Each scene shows the same named points in several views. A view is turned or mirrored, shifted and resized as a whole, has a little noise and may leave points out.

Scene 1
View 1
valab: [ -9   1  -1  16  12  -7  11   3   2  -2  22  -4   2   3  -3 -10  11   9
 -13  -1 -19  -9  14   8   1  12   8   5   0  10  -6  -8  -1  -8   2]
Nusog: [ -7  10  -2  16  18 -14  13  -3   2   3  16  -2  -4   7  -4  -9  16  10
 -10  -5 -18  -9  10   1  -4  13  11   5   6  11  -3  -5   3  -9   4]
nokof: [-10   4   8  12   5   0   5  -1   1  -6  20  19   5   1  14 -16  16  -8
   5  18 -23 -14   4  16  -8  -1   4  -6   6   8  -1  -6 -16  11  -4]
bapip: [-14 -11 -17  19  -8   3  -1  16   2 -15  24   0  15   3  -5 -15 -25 -13
  -4  33 -13 -22  22  17   2 -10   1   1   0  -1   8   0 -22  22 -14]
fal: [-14  -7 -16  18  -3  -2   5  12   3 -11  22  -2  11   5  -9 -13 -17  -7
  -8  21 -14 -18  21  12   2  -4   5   5   1   1   4  -2 -15  13 -10]
gezab: [ -9  19 -11  17  16 -18  12  -6   2   1   8   8  -7  14  -3  -8  11  -6
   0  15 -14 -19   4  -8 -10   1  16   3  18   6  11   1  -1   8  -6]
vunip: [ -6   2   3  16  13  -5  13   4   1   0  24  -5   3  -1   0 -11  14  15
 -15  -7 -22  -5  14  11   3  16   6   4  -3  12 -13  -9   0 -15   5]
Mov: [ -9 -17 -10  21  -2   2   5  18   1 -11  35 -19  15  -1 -14 -12 -18  14
 -24   0 -16  -8  29  20  12   7   2  10 -13   5 -11  -7  -8  -7  -3]
Baz: [-15 -11 -16  18 -10   6  -2  15   2 -17  25   2  16   4  -4 -14 -25 -16
  -1  36 -14 -26  22  18   1 -13   1   1   2  -1   8   0 -24  26 -16]
mafe: [ -9   8   5  13  11  -5   7  -3   1   0  17  15   1   2  10 -13  19  -4
   0  13 -21 -14   5  10  -6   3   6  -4   7  10  -2  -6  -8   4  -1]
sote: [-11  -9  -1  15  -5   7   2  13   1 -12  28   6  15  -2   2 -16  -9  -5
  -6  19 -20 -16  17  23   4  -4   1   0  -4   3  -2  -5 -20  12  -7]
kul: [-13  -8 -21  22  -2  -3   4  15   4 -12  27 -14  12   6 -17 -11 -24   3
 -15  13 -11 -16  27  10   7   1   5   9  -3   1   1  -2 -13   4  -8]
pud: [ -5  16  13  12  23 -11  15 -11   0   7  15  12  -8   4  11 -10  38   9
  -4  -7 -25  -6   0   4  -7  16  11  -1   8  17  -9  -8   5 -12   8]
gigu: [ -7   7  -5  19  15 -11  13   1   1  -1  17  -5  -1   5  -6 -10  10   9
 -11  -2 -17 -10  13   3  -1  11  11   5   4   9  -3  -4   1  -7   1]
vudu: [-12  -5 -20  21   2  -9   6  11   3  -9  22 -14   8   8 -16 -10 -18   2
 -14  13 -10 -18  23   6   5   1   8   9   0   2   4  -1  -9   5  -8]
View 2
Nusog: [  3 -10   2  -6  15   4  19   4   9  -7  17  12 -23  11  10  10 -15  -3
   5  25  -7   1   8   3   1   1 -21 -18   7 -24  -6  -6   6  15  11]
mafe: [ -6   3  -4  -5  16  21   6  10   5  -1  17  -2 -14  14  22   0  -8  11
   5  31   8  -8   2   0  -5 -18 -11  -4  -6 -25 -14  -1  -1  12  -1]
nokof: [-12   8   0  -7  14  22  -2  10   4   2  15  -8 -12  15  31  -4  -9  11
   6  35  17  -8   5   2  -5 -22  -6   1  -8 -18 -10   0  -1  11  -4]
valab: [  2 -12   2   0  16  10  17   2   7 -10  19  12 -23   8  11   9 -23  -5
   2  25   2   1  14   9   2   5 -23 -18   1 -19  -5  -2   0  21   2]
bapip: [-14  -3  31 -28  25  -7 -16   4  18   4   5 -15  -7  12  53  -6  -6  -4
   9  36  27   8  35   0   9  -4   3 -20   4  11  14  -9   1   7   7]
Baz: [-17   1  32 -32  25  -8 -17   7  21   7   2 -19  -4  12  60  -9  -1  -4
  10  37  32   8  35  -1   6 -10   8 -17   2  15  13  -6   1   4   9]
gezab: [ -4   2  -6 -18  22   2  17  13  12   7  15  -1 -16  21  23   5   6  12
  14  33 -17  -7  -7 -10  -3 -25  -7  -3   5 -37 -13 -12  12  -1  25]
pud: [  1  -2 -19   9  10  29  26   8  -2  -6  26  16 -26  14  -3  10 -19  10
   2  24 -10 -11  -9   4 -10 -11 -28  -4  -5 -43 -23   0   0  18  -2]
gigu: [  4 -12   2  -5  16   6  19   4   9  -7  18  12 -24  11  11  11 -17  -5
   3  23  -5   0  10   5   0   3 -24 -17   5 -22  -7  -5   5  19   9]
Mov: [  4 -21  29  -2  13   2   2  -6  10 -18  14  12 -22   1  23   7 -36 -25
  -7  23  27  14  43  19  12  30 -23 -38   3  13  13   3  -8  32 -11]
kul: [ -2 -14  29 -21  21 -12   0  -3  19  -5  10   3 -17   8  37   5 -16 -17
   3  28  17  13  35   6  11  13 -10 -30   9   7  15  -9   3  15  10]
fal: [ -7  -6  25 -23  22  -8  -4   3  17  -1  10  -7 -11  11  44   0  -9  -9
   6  31  19   8  28   1   7   1  -5 -22   5   4  11  -9   3   9  10]
vunip: [  3 -12   0   6  12  16  18   0   4 -13  20  16 -26   8   5  11 -28  -7
  -1  22   4   0  11  10   0   7 -28 -18  -1 -19  -7   0  -3  26  -5]
vudu: [ -1 -13  25 -21  22 -13   4   0  18  -3  12   3 -17   9  34   6 -13 -14
   7  28   7   9  28   5   9   9  -9 -30  11   0  10 -10   7  11  16]
sote: [-13  -1  21 -12  15  10 -12   4  10  -4   9  -9 -11   8  41  -5 -15  -4
   2  33  31   3  29   5   3  -4  -4 -16  -6   6   5  -3  -8  15  -7]
View 3
sote: [ 26   5 -22  21   6 -10  24 -23  22  -5 -13   9  12  35  -3 -14   8  16
 -36 -31   4 -37  -8   0   5 -10  12   9 -12  14 -14 -14   6 -11   6]
mafe: [  4  19 -26  11 -14  -9   7 -10  16  -4 -26  -4  23  -1 -20 -21   8   7
  -9 -25 -15 -14  14 -12   2   2 -18  10  -9   8 -11 -21   3   1 -15]
Nusog: [  3 -21 -45   1   1 -20   3   1  -2  -6 -32   5  22   9 -13  -8   6   2
  -5 -30   0   4  25  -8  -1   5 -28  10   2   4 -15   3   5 -12 -16]
nokof: [  9  29 -18  12 -14  -6  11 -14  21  -5 -23  -9  21   2 -19 -22   8   4
 -16 -23 -17 -23   4 -12   4   3  -6   9 -16  10  -8 -29   6   6  -7]
vunip: [  1 -22 -46   9   2 -32   6   4   0  -9 -18  13  20  11 -20 -12  14  15
  -8 -39 -12  -2  16   6  12 -16 -28  11   0   6 -12   0 -15 -12 -34]
Mov: [ 25 -41 -43  19  29 -30  25 -11   4  -9  -8  29   7  55   3  -1  11  21
 -30 -43  16 -23  -2  13  10 -26   0   9   2  11 -21  13  -1 -27  -8]
gigu: [  1 -22 -44   3   3 -22   1   3   0  -7 -29   3  21  11 -15  -9   7   6
  -4 -28  -1   2  23  -6   0   3 -28  13   3   3 -15   4   3 -12 -21]
kul: [ 25 -33 -41  14  24 -15  19 -19   8  -4 -19  13  10  50  10   0   3   9
 -30 -26  26 -24   4  -3  -5  -2   3  10   3  10 -22  11  18 -23  14]
pud: [-14   4 -41   2 -19 -25  -6  11   4  -9 -29  -3  29 -19 -35 -18  13   7
  11 -31 -30  13  32  -4  10  -2 -45  12  -3   3  -4 -14 -13   3 -44]
fal: [ 26  -9 -28  13  15  -6  20 -24  16  -3 -23   5  11  40   8  -5   1   5
 -33 -20  17 -32   4  -8  -5   8   8   6  -5  12 -18   0  22 -16  22]
bapip: [ 35   2 -22  19  15  -1  26 -30  25  -2 -23   2   7  49  12  -7   0   5
 -42 -17  23 -43  -8 -12  -8   7  22   7 -10  12 -19  -7  26 -14  34]
valab: [  7 -27 -46   8   7 -30   8   1   0  -9 -18  15  16  20 -15 -10  14  14
 -10 -35  -4  -1  17   5   8 -17 -24  11   1   8 -13   5  -9 -16 -26]
gezab: [  0   0 -34  -3  -9  -2  -3  -6   9  -3 -45 -19  28  -3  -9 -13  -3 -10
   0 -11   1   1  30 -29 -10  32 -28  10  -2   2 -14  -7  23  -3   3]
View 4
bapip: [  8 -35  12  28  15  22  13  -6 -19  -8   7  -9 -17  32  -3   6  15 -23
   0   9  18 -36  -8  24 -11  16  26   1  -1  -7   8  15 -22  -3 -19]
Baz: [  8 -35  13  29  18  28  16  -3 -21  -6   6  -8 -16  38  -2   6  17 -21
   1  10  20 -37  -8  23 -10  16  28  -1   2  -8  10  18 -23  -1 -23]
valab: [  2 -10   9 -10  -6  -3  -4  -5   3  -7   9  -6 -20  -6  -3   3  -5  -2
 -19  10  -3   2   6  13  -6  -4   8  17 -12  -8   0  -1  10  -5  -3]
nokof: [ 10  -2  20 -12   8  28   9   5  -3  -5   4 -10  -4  17  -6  -1   6   8
 -14  14   4   0   0  14  18   3  20  10 -10 -16   5  17  -3   9 -21]
sote: [  2 -24  18  12  11  22   7  -4 -14  -3  11 -15 -19  23  -4   3   8  -6
  -3  11   9 -10  -2  23  -8  17  10  10  -3 -12  12  13 -13  -2 -19]
vudu: [  6 -31   3  18   0  -6   3 -10  -9  -9   6   0 -22   9   1   9   2 -25
 -10   5  10 -33   1  19 -17   1  21   7  -7  -1  -1   2  -4 -10  -7]
fal: [  7 -30  10  18   8  13   9  -7 -13  -8   6  -4 -18  22   0   6   7 -20
  -7   7  12 -30  -2  22 -11   8  24   5  -3  -5   4   8 -12  -5 -13]
Nusog: [  8  -9   5 -10  -7  -8   0  -7   5  -9   4   2 -14  -8   0   5  -4  -7
 -23   7  -1 -10   4  13   1 -12  16  15 -11  -4  -5   0  10  -4   1]
mafe: [  9   0  17 -18   3  19   8   3   3  -5   5  -5  -5  10  -3   1   3   6
 -16  14   3   0   2  11  20  -4  19  13 -11 -13   4  13   0   8 -15]
kul: [  2 -35   7  25   2  -1   1 -13 -12  -8   9  -4 -26  11   0   8   2 -23
  -6   4   8 -31   0  21 -24   8  16   8  -3  -3   2   1  -6 -13  -6]
gigu: [  7  -7   8 -10 -10  -6  -3  -7   6  -8   4   1 -15  -9   1   5  -9  -4
 -23   9  -3  -9   6  10   0 -10  14  18 -14  -5  -5   1  12  -4  -1]
Mov: [ -4 -36   6  21  -3  -7 -11 -13 -11  -7  18 -13 -36   0  -4   7  -1 -13
  -2   5  -1 -13   4  24 -35  17  -6  14  -4  -8   8  -4  -3 -19  -5]
vunip: [  2  -7  11 -14  -9  -4  -8  -7   3  -6  14  -6 -21 -13  -3   3  -9   5
 -17   9  -8   9   9  14  -4  -3  -1  21 -13  -9   2  -2  10  -5  -3]
View 5
Mov: [-25 -16  10 -10 -18 -31 -56 -27   5  15  34 -30  -5  10 -25  32  11   0
  10 -28 -13  26   8  12  13   5   6 -17 -35  28  63  14 -31  15  -3]
kul: [-18   6   8  -6 -21 -40 -33 -21  10   4  48 -35   5   9 -22  27   2  14
  -2 -14 -21  37   7   2   9   4   1   5 -27  24  49  13 -29   1 -14]
Baz: [ -6  19  -9  -6 -10 -29 -10 -23  14 -16  56 -34  15  -3  -9  45  -1   4
 -19   8 -39  32   5 -12  -6  49 -19  22 -35  39  34   6 -22 -32 -30]
sote: [ -7  -8  -1  -4 -11 -15 -27 -17   3 -10  34 -28   4 -10 -15  35   4 -11
  -3  -6 -24   6   5  -4  -2  42  -6   8 -35  39  34   9 -24  -7  -1]
bapip: [ -7  17  -6  -8 -13 -32 -13 -22  12 -12  53 -35  14  -2 -12  39  -1   4
 -14   4 -36  31   6  -8   0  40 -14  19 -34  38  33   8 -22 -25 -25]
vunip: [-16 -28  10  -8 -17  -8 -39   5 -16   0  13 -25  -9 -15 -28   6   3  -3
   9 -27  -5 -15   0   1  10 -16  13   2 -13  20  33  27 -25  28  39]
gigu: [-19  -9  12  -4 -24 -23 -27  13 -12   3  24 -27  -5 -13 -28  -5  -4  11
   5 -24  -6   0  -1  -3  15 -41  13  15  -1   9  29  26 -28  27  32]
fal: [-12  11  -1  -6 -16 -32 -20 -13  10  -8  47 -34  11  -3 -16  29  -1   5
  -9  -3 -29  26   6  -7   3  20  -6  17 -28  27  36  12 -24 -10 -12]
mafe: [  2 -11  -3  -3 -11   0  -8  12 -15 -19  16 -22   2 -30 -16   7  -6 -10
  -5  -4 -21 -23  -4 -14  -2  12   0  31 -12  29   9  21 -17   2  35]
vudu: [-20  10   6  -4 -22 -39 -23  -9   6   5  47 -38   5   4 -22  21  -3  18
  -3 -16 -23  32   7  -1  15  -6   0  12 -18  17  42  16 -28   2 -10]
nokof: [  3  -9  -6  -2  -7   1  -7  10 -10 -24  18 -21   4 -31 -12  16  -2 -14
  -7   0 -23 -21  -5 -14  -6  29  -6  30 -17  38  10  21 -13  -6  29]
gezab: [ -8  15  -1   1 -20 -23   6  23  -9 -19  33 -31   9 -26 -20  -5 -13  15
 -14  -4 -23   1  -3 -22   7 -26   2  52   9  13   1  25 -20   0  26]
valab: [-15 -17   8  -7 -19 -13 -31   4 -11   0  20 -26  -5 -14 -24   5   3  -3
   6 -22  -9  -5  -2  -2  10 -14   9   9 -12  19  32  21 -25  21  30]
Nusog: [-15  -5   9  -2 -21 -20 -20  11 -10  -4  25 -28  -2 -16 -27   0  -5   9
   2 -21 -12   0   0  -8  13 -27   9  20  -3  12  25  25 -25  17  29]
pud: [ -3 -29   5   0 -17   5 -17  30 -28 -13   2 -15 -12 -38 -25 -14  -3 -10
   5 -22  -8 -38  -8 -11   5 -28  12  24   5  15   7  30 -19  28  65]
View 6
vudu: [  2   3 -13 -11 -14   3  12 -15  14   2  13   9  -2 -22 -12  -6  18 -15
 -23  22   0   8  -6 -16  -2  26  -1  -7  10   1 -10  -4 -11   3   6]
kul: [  2   0 -14 -10 -12   2  14 -18  21   6  16   6   3 -24 -12  -1  21 -18
 -25  20   1   6 -10 -14  -4  26   0 -11  13  -1 -15  -5 -12   8   5]
Mov: [ -6  -6 -10   1   2   4   7 -17  28  17  14  -4   6 -28  -5   4  27 -25
 -24  19   3  -1 -18 -10  -6  14   1 -18   8  -3 -14   3  -8  14   0]
Nusog: [ -6  -2 -11  -5   0   6   1  -5  -4   2  -6  10 -12 -15 -13 -12   9 -15
 -15  20  -7   5  -3 -23  -4  13  -6  -4  -8  -9   1   4   0  -6  -2]
mafe: [ -1   0 -16   6   2   0  -7   0 -11   0 -11  14  -2   6 -12  -7  -8 -10
 -12   5  -8   2   7 -28  -9  11 -10  -4  -7 -15 -11  -4  -7  -1   0]
bapip: [ 14   4 -19  -2 -21  -5  13 -16  16  -3  18  12  15  -4 -15   6   6  -9
 -24   9   2   5   3 -17  -5  33   0  -6  23  -2 -29 -17 -23  13  10]
pud: [-14  -5 -11   7  16   7 -15   6 -19   4 -25  11 -17  -2  -8 -15  -7 -15
  -8  11 -15   1   4 -30  -9  -1 -12  -5 -24 -20   6   7   6  -9  -8]
valab: [ -9  -4 -10   2   7   6  -2  -5   2   8  -6   6  -9 -16  -8  -7   9 -19
 -16  17  -6   0  -4 -20  -6   9  -6  -9  -8 -11  -2   4   0  -1  -3]
nokof: [  2  -1 -19   9  -1  -3  -5  -2  -9   0  -8  15   5  11 -11  -4 -13  -9
 -14   0  -6   3   8 -26  -8  12  -8  -4  -1 -15 -19  -9 -10   4  -1]
sote: [  5  -1 -18   8  -4  -3   3 -12  14   6   8   8  15  -2  -9   5   3 -15
 -19   4   2   1  -1 -17  -6  18  -2 -11  12  -8 -28 -11 -17  14   2]
fal: [  6   4 -16  -4 -16  -2  12 -16  12   1  14  12   8 -11 -13   0  10 -12
 -22  13   0   7   0 -17  -3  27  -2  -7  14  -2 -20 -10 -17   7   7]
gezab: [  1   5 -17 -12 -14   1   2  -3 -18 -11  -8  23 -16  -5 -17 -17  -4  -4
 -12  16 -12  10  11 -30  -2  24  -8   4  -5  -8   2  -4  -4 -13   4]
vunip: [-14  -7  -8   4  13   9  -6  -4   3  13  -9   2  -9 -16  -5  -6   8 -20
 -14  14  -6   1  -8 -21  -8   3  -6 -12 -11 -12  -1   7   2   1  -6]
Baz: [ 17   6 -20  -1 -23  -9  13 -16  15  -4  20  14  18   0 -16   7   3  -8
 -23   5   2   6   5 -17  -4  34   0  -4  25  -2 -31 -19 -26  13  12]
gigu: [ -9  -1 -11  -4   4   6   0  -4   0   3  -6   9 -13 -17 -10 -11   8 -17
 -15  19  -7   4  -2 -23  -5  12  -6  -8 -10 -10   1   4   0  -4  -2]

In a view up to two points have been moved. Name them for each view, in the order of its rows, or write none.
view 1 => Nusog
view 2 => gezab, Mov
view 3 => valab
view 4 => none
view 5 => gigu
view 6 => none

Scene 2
View 1
tar: [ -3 -33  25  -5  21   8 -23   1  -5  12 -12   3 -26  16  14   6  -7  -2
  11 -15   1  23   7  17   3  22   7  -3 -26 -20 -12   0 -12   1 -11]
ris: [ -2 -25  12  -4   8  -3  -7   7  -5  23   1   6  -7  17   8   9   1  -7
  -3 -14  -8   1   0  15  -5   8   7   4  -4  -1  -5  -1 -12 -15 -13]
dipe: [ -1 -25  13   2   9   5 -10   3  -7  17  -2   6  -6   8  10   3  -2   1
   3 -10  -3   8   3  16  -2  12   7  -4  -9 -12  -7  -7 -13  -8  -9]
rep: [ -2 -24  12   0   8   2  -9   4  -6  19  -1   6  -6  12   9   5  -1  -2
   1 -12  -4   4   2  16  -4  10   7  -2  -7  -7  -5  -5 -13 -11 -11]
bifa: [ -4 -29  14   1   9 -10  -7   6  -1  26   0   5  -9  27   7  11  -1 -10
   2 -12 -15   6  -1  18  -5   5   3   6  -4   3  -7   5  -4 -13 -13]
medaz: [ -4 -34  23  -9  17  -5 -17   8  -3  21  -6   4 -25  28  11  14  -3 -12
   4 -18  -9  12   3  17  -1  15   6   8 -16  -4  -9   9 -10  -9 -15]
gesag: [ -3 -26  10   0   6 -12  -3   8  -2  28   4   6  -4  25   6  12   2 -10
  -3 -13 -16  -2  -2  16  -7   3   5   8   2   8  -3   4  -6 -18 -13]
guf: [ -3 -26   9   6   6  -5  -5   5  -3  23   2   5  -1  18   6   6  -1  -4
   3 -10 -12   5  -1  17  -4   3   3   1  -1  -1  -6  -1  -5 -12 -10]
velek: [  1 -19   8  -2   6  12  -8   1 -10  14   0   7   1  -2  11   0   0   6
  -3 -11   3   0   3  15  -5  12  10  -7  -6 -13  -3 -14 -21 -13  -9]
Dolaz: [  0 -21   8  -5   4  -2  -3   8  -8  24   4   7  -1  12   9   9   4  -5
  -9 -15  -7  -9  -1  14  -8   6   8   4   1   3   0  -4 -17 -21 -12]
naran: [ -3 -30  20 -12  15  -2 -15   8  -5  22  -4   5 -21  22  12  14  -1 -10
  -2 -20  -6   3   3  15  -4  16   9   7 -13  -3  -5   4 -16 -14 -16]
Puz: [ -2 -24  10   3   6   2  -8   3  -6  19   0   6  -2  10   9   4  -1  -1
   1 -10  -6   5   1  16  -4   8   6  -2  -6  -7  -6  -6 -12 -10 -10]
View 2
Puz: [  5  14 -12  -3  -5 -10  -7 -10  -5   4   1  -2  19   9  -9  -7  -4  -7
  17 -14  -1  20  22 -35  18  -7  19  -1  -2  11 -12  -8  -7   9  -8]
tar: [ 27  41  -7  -7  14 -11 -12  -2 -16 -21   5 -18  14  -5 -12 -11  -7  -9
  30  13   3  47   7 -67  29 -13  23 -20  -5  29 -34  -6  -8   7  -5]
gesag: [-14   0 -14  -4  -5  -2 -20 -18  -3   0  11  -3  24  11  -7   5  -3  -3
  16 -22  17   8  20 -41  26 -11  22  11   4   3 -12 -14  -9  27  -6]
ris: [ -4  11  -8  -6  -2  -6 -14 -16  -4  -3   9   0  21   8  -9  -3  -8  -6
  18 -11  11  19  19 -40  20  -9  18   0   3  11 -17 -15 -15  18 -10]
velek: [ 11  24  -1  -6  -3 -11   3 -12  -1   1  -3  12  16   7 -10 -19 -16 -14
  17  -4  -7  29  27 -23   5  -5   8 -11   0  20 -12 -10 -20  -2 -19]
medaz: [  3  22  -8  -7  11  -3 -23 -11 -12 -19  15 -16  22   1 -11   0  -6  -4
  26   0  19  30   6 -65  35 -15  25  -4   1  17 -30 -13 -13  26  -4]
guf: [  1   8 -15  -2  -6  -9 -13 -12  -4   4   4  -5  19  10  -9   0  -1  -4
  17 -18   3  14  21 -40  22  -9  22   3  -1   8 -11  -7  -4  14  -6]
Dolaz: [-13   5  -4  -6  -5  -3 -11 -19   1  -1   8  11  24  12  -8  -6 -13  -9
  15 -15  12  13  24 -27  14  -8  12   3   5   8 -10 -18 -21  20 -15]
bifa: [ -5   6 -15  -3  -2  -5 -20 -14  -6  -3   9 -11  22   9  -8   5  -2  -3
  19 -17  13  15  14 -50  29 -13  26   5   1   7 -17 -10  -5  24  -3]
View 3
naran: [ -8  -5   7 -18 -20   5  28 -11   0   9 -34  11 -10  19  20   1 -19  -9
   3  12  13   2   1 -21  22 -12  -7  -8  -1  -8  20   3  13  -1  -8]
Puz: [ -3  -3   8 -22   1  -5   7 -11 -15  10 -21  10   3   9   7  -7 -11   5
   0  18  25   4  -7  -7  -1  -3 -12   1   2   1   9  15   3  -1   6]
ris: [ -7  -6   6 -20 -13  -3  23  -4  -6   5 -28  17  -5  15  14  -5 -11  -4
   6  15  21   0   2 -15  12  -7 -13 -10  -3   2  16   6  10  -2   8]
dipe: [ -3  -1  10 -23   1  -1   8 -16 -14  14 -22   6   3   8   6  -2 -14   7
  -4  19  22   9 -10  -6   2  -3  -8   5   5  -6   8  16   3   0  -1]
Dolaz: [ -3  -7   4 -19 -10 -14  17   7  -8   0 -16  13  -2  20  11  -8  -8   5
  16   4  26   8   4 -14   7   0 -19 -10  -4   7  11   9   1   1  18]
guf: [ -6  -3   6 -22  -1  -5  14  -9 -14   8 -24  21   1   5   9 -10  -5  -2
   1  26  28  -7  -2  -7  -1  -5 -15  -9  -2   9  13  14   9  -7  16]
velek: [  0  -2  11 -22   3 -12   1  -7 -17  12 -10  -4   6  16   3  -3 -15  19
   3   4  22  23 -11  -5   0   2 -11  11   7  -6   3  17  -7   7   3]
bifa: [ -7  -6   4 -20  -9   1  23 -10  -7   7 -33  25  -5   7  13  -8  -8 -12
   2  27  25 -13   3 -12   7  -9 -14 -14  -5   8  18   9  16  -9  12]
tar: [ -6   2  17 -24  -8  23  17 -37  -8  24 -39   2  -4   6  15  10 -28  -5
 -19  29   8   6 -15 -12  17 -16   6  11  11 -25  16  11  12  -1 -32]
gesag: [ -7  -8   2 -19 -11  -7  24   2  -6   0 -28  27  -4  12  14 -12  -4  -9
  11  19  28 -11   8 -14   6  -5 -19 -18  -8  15  19   8  12  -7  22]
rep: [ -4  -2   8 -21  -4  -4  11 -11 -12  10 -22  10   1  10   9  -4 -13   4
   1  17  23   5  -6  -9   3  -4 -11   0   2  -2  11  13   5  -1   4]
View 4
guf: [ -4 -14  -6  -3   4   5 -23 -17  -3   7  -4  -9  -7  -8   0 -10   1  -6
  -8  -5 -11  -2   7   5 -13  -1  10  -3 -13  16   6 -16  -1   7  13]
rep: [ -7 -15  -8   0   8   8 -22 -20   1   4  -3  -7  -5  -8   1  -6   1  -9
 -10  -9 -11  -1  -1   7 -13  -2  11  -1 -12  15  11 -14  -1   8  12]
velek: [-12 -13 -16   6  17  17 -18 -19   6  -2   2  -2  -3  -1   6   2  -4  -9
 -13 -14  -7   0 -10   5  -7  -3  17  -1 -12   9  25  -8  -2   9  10]
gesag: [  0  -8  -8  -2   0   1 -30 -15  -7  12  -6  -3 -12  -7  -3 -12  -3 -11
  -6  -2 -12  -1  17   7 -19  -3   9  -1 -14  15   0 -14  -1   2   9]
Puz: [ -7 -15 -10   1  10  10 -21 -20   2   3  -2  -7  -5  -7   2  -5   0  -9
 -11 -10 -10  -1  -2   6 -11  -1  11  -1 -12  15  13 -13  -1   9  13]
Dolaz: [ -6  -4 -15   4   6   9 -28 -13  -3   7  -2   4 -10   1   2  -4  -7 -12
  -8  -5  -9   1  11   5 -17  -3  15  -1 -15   9  11  -8  -1   1   5]
naran: [ -3 -10  -8   3  12   0 -36 -24   1   6  -7  -2 -10 -14  -8  -5  -3 -27
  -9 -14 -18   1  -4  17 -25  -4  11   2  -9  20   2  -6   1   3  10]
ris: [ -5 -10  -9   2   7   6 -29 -18  -2   7  -4  -2  -9  -6  -2  -6  -3 -15
  -8  -8 -12   0   5   9 -18  -2  12  -1 -12  14   7 -10  -1   4   9]
dipe: [ -9 -17  -9   1  13  10 -21 -23   4   1  -1  -8  -3  -9   1  -4   0 -11
 -12 -13 -11  -1  -9   8 -12  -1  12  -1 -11  16  15 -12  -1  10  14]
tar: [ -8 -24  -3   2  19   2 -28 -37   9  -3  -5 -14  -1 -24  -8  -3   5 -27
 -13 -24 -21  -1 -27  20 -19   0   8   3  -6  27   9 -11   1  12  19]
bifa: [ -1 -13  -4  -3   3  -1 -30 -19  -4  11  -6  -7 -10 -13  -5 -12   1 -13
  -6  -6 -15  -2  10   9 -19  -1   7   0 -12  19  -1 -15   0   4  12]
medaz: [ -2 -14  -3   1  11  -5 -38 -29   1   6  -9  -7 -10 -21 -12  -7   1 -31
  -8 -16 -22   0  -6  20 -28  -3   7   3  -7  25  -5  -8   2   4  13]

In a view up to two points have been moved. Name them for each view, in the order of its rows, or write none.
view 1 => none
view 2 => Puz
view 3 => ris
view 4 => rep, medaz
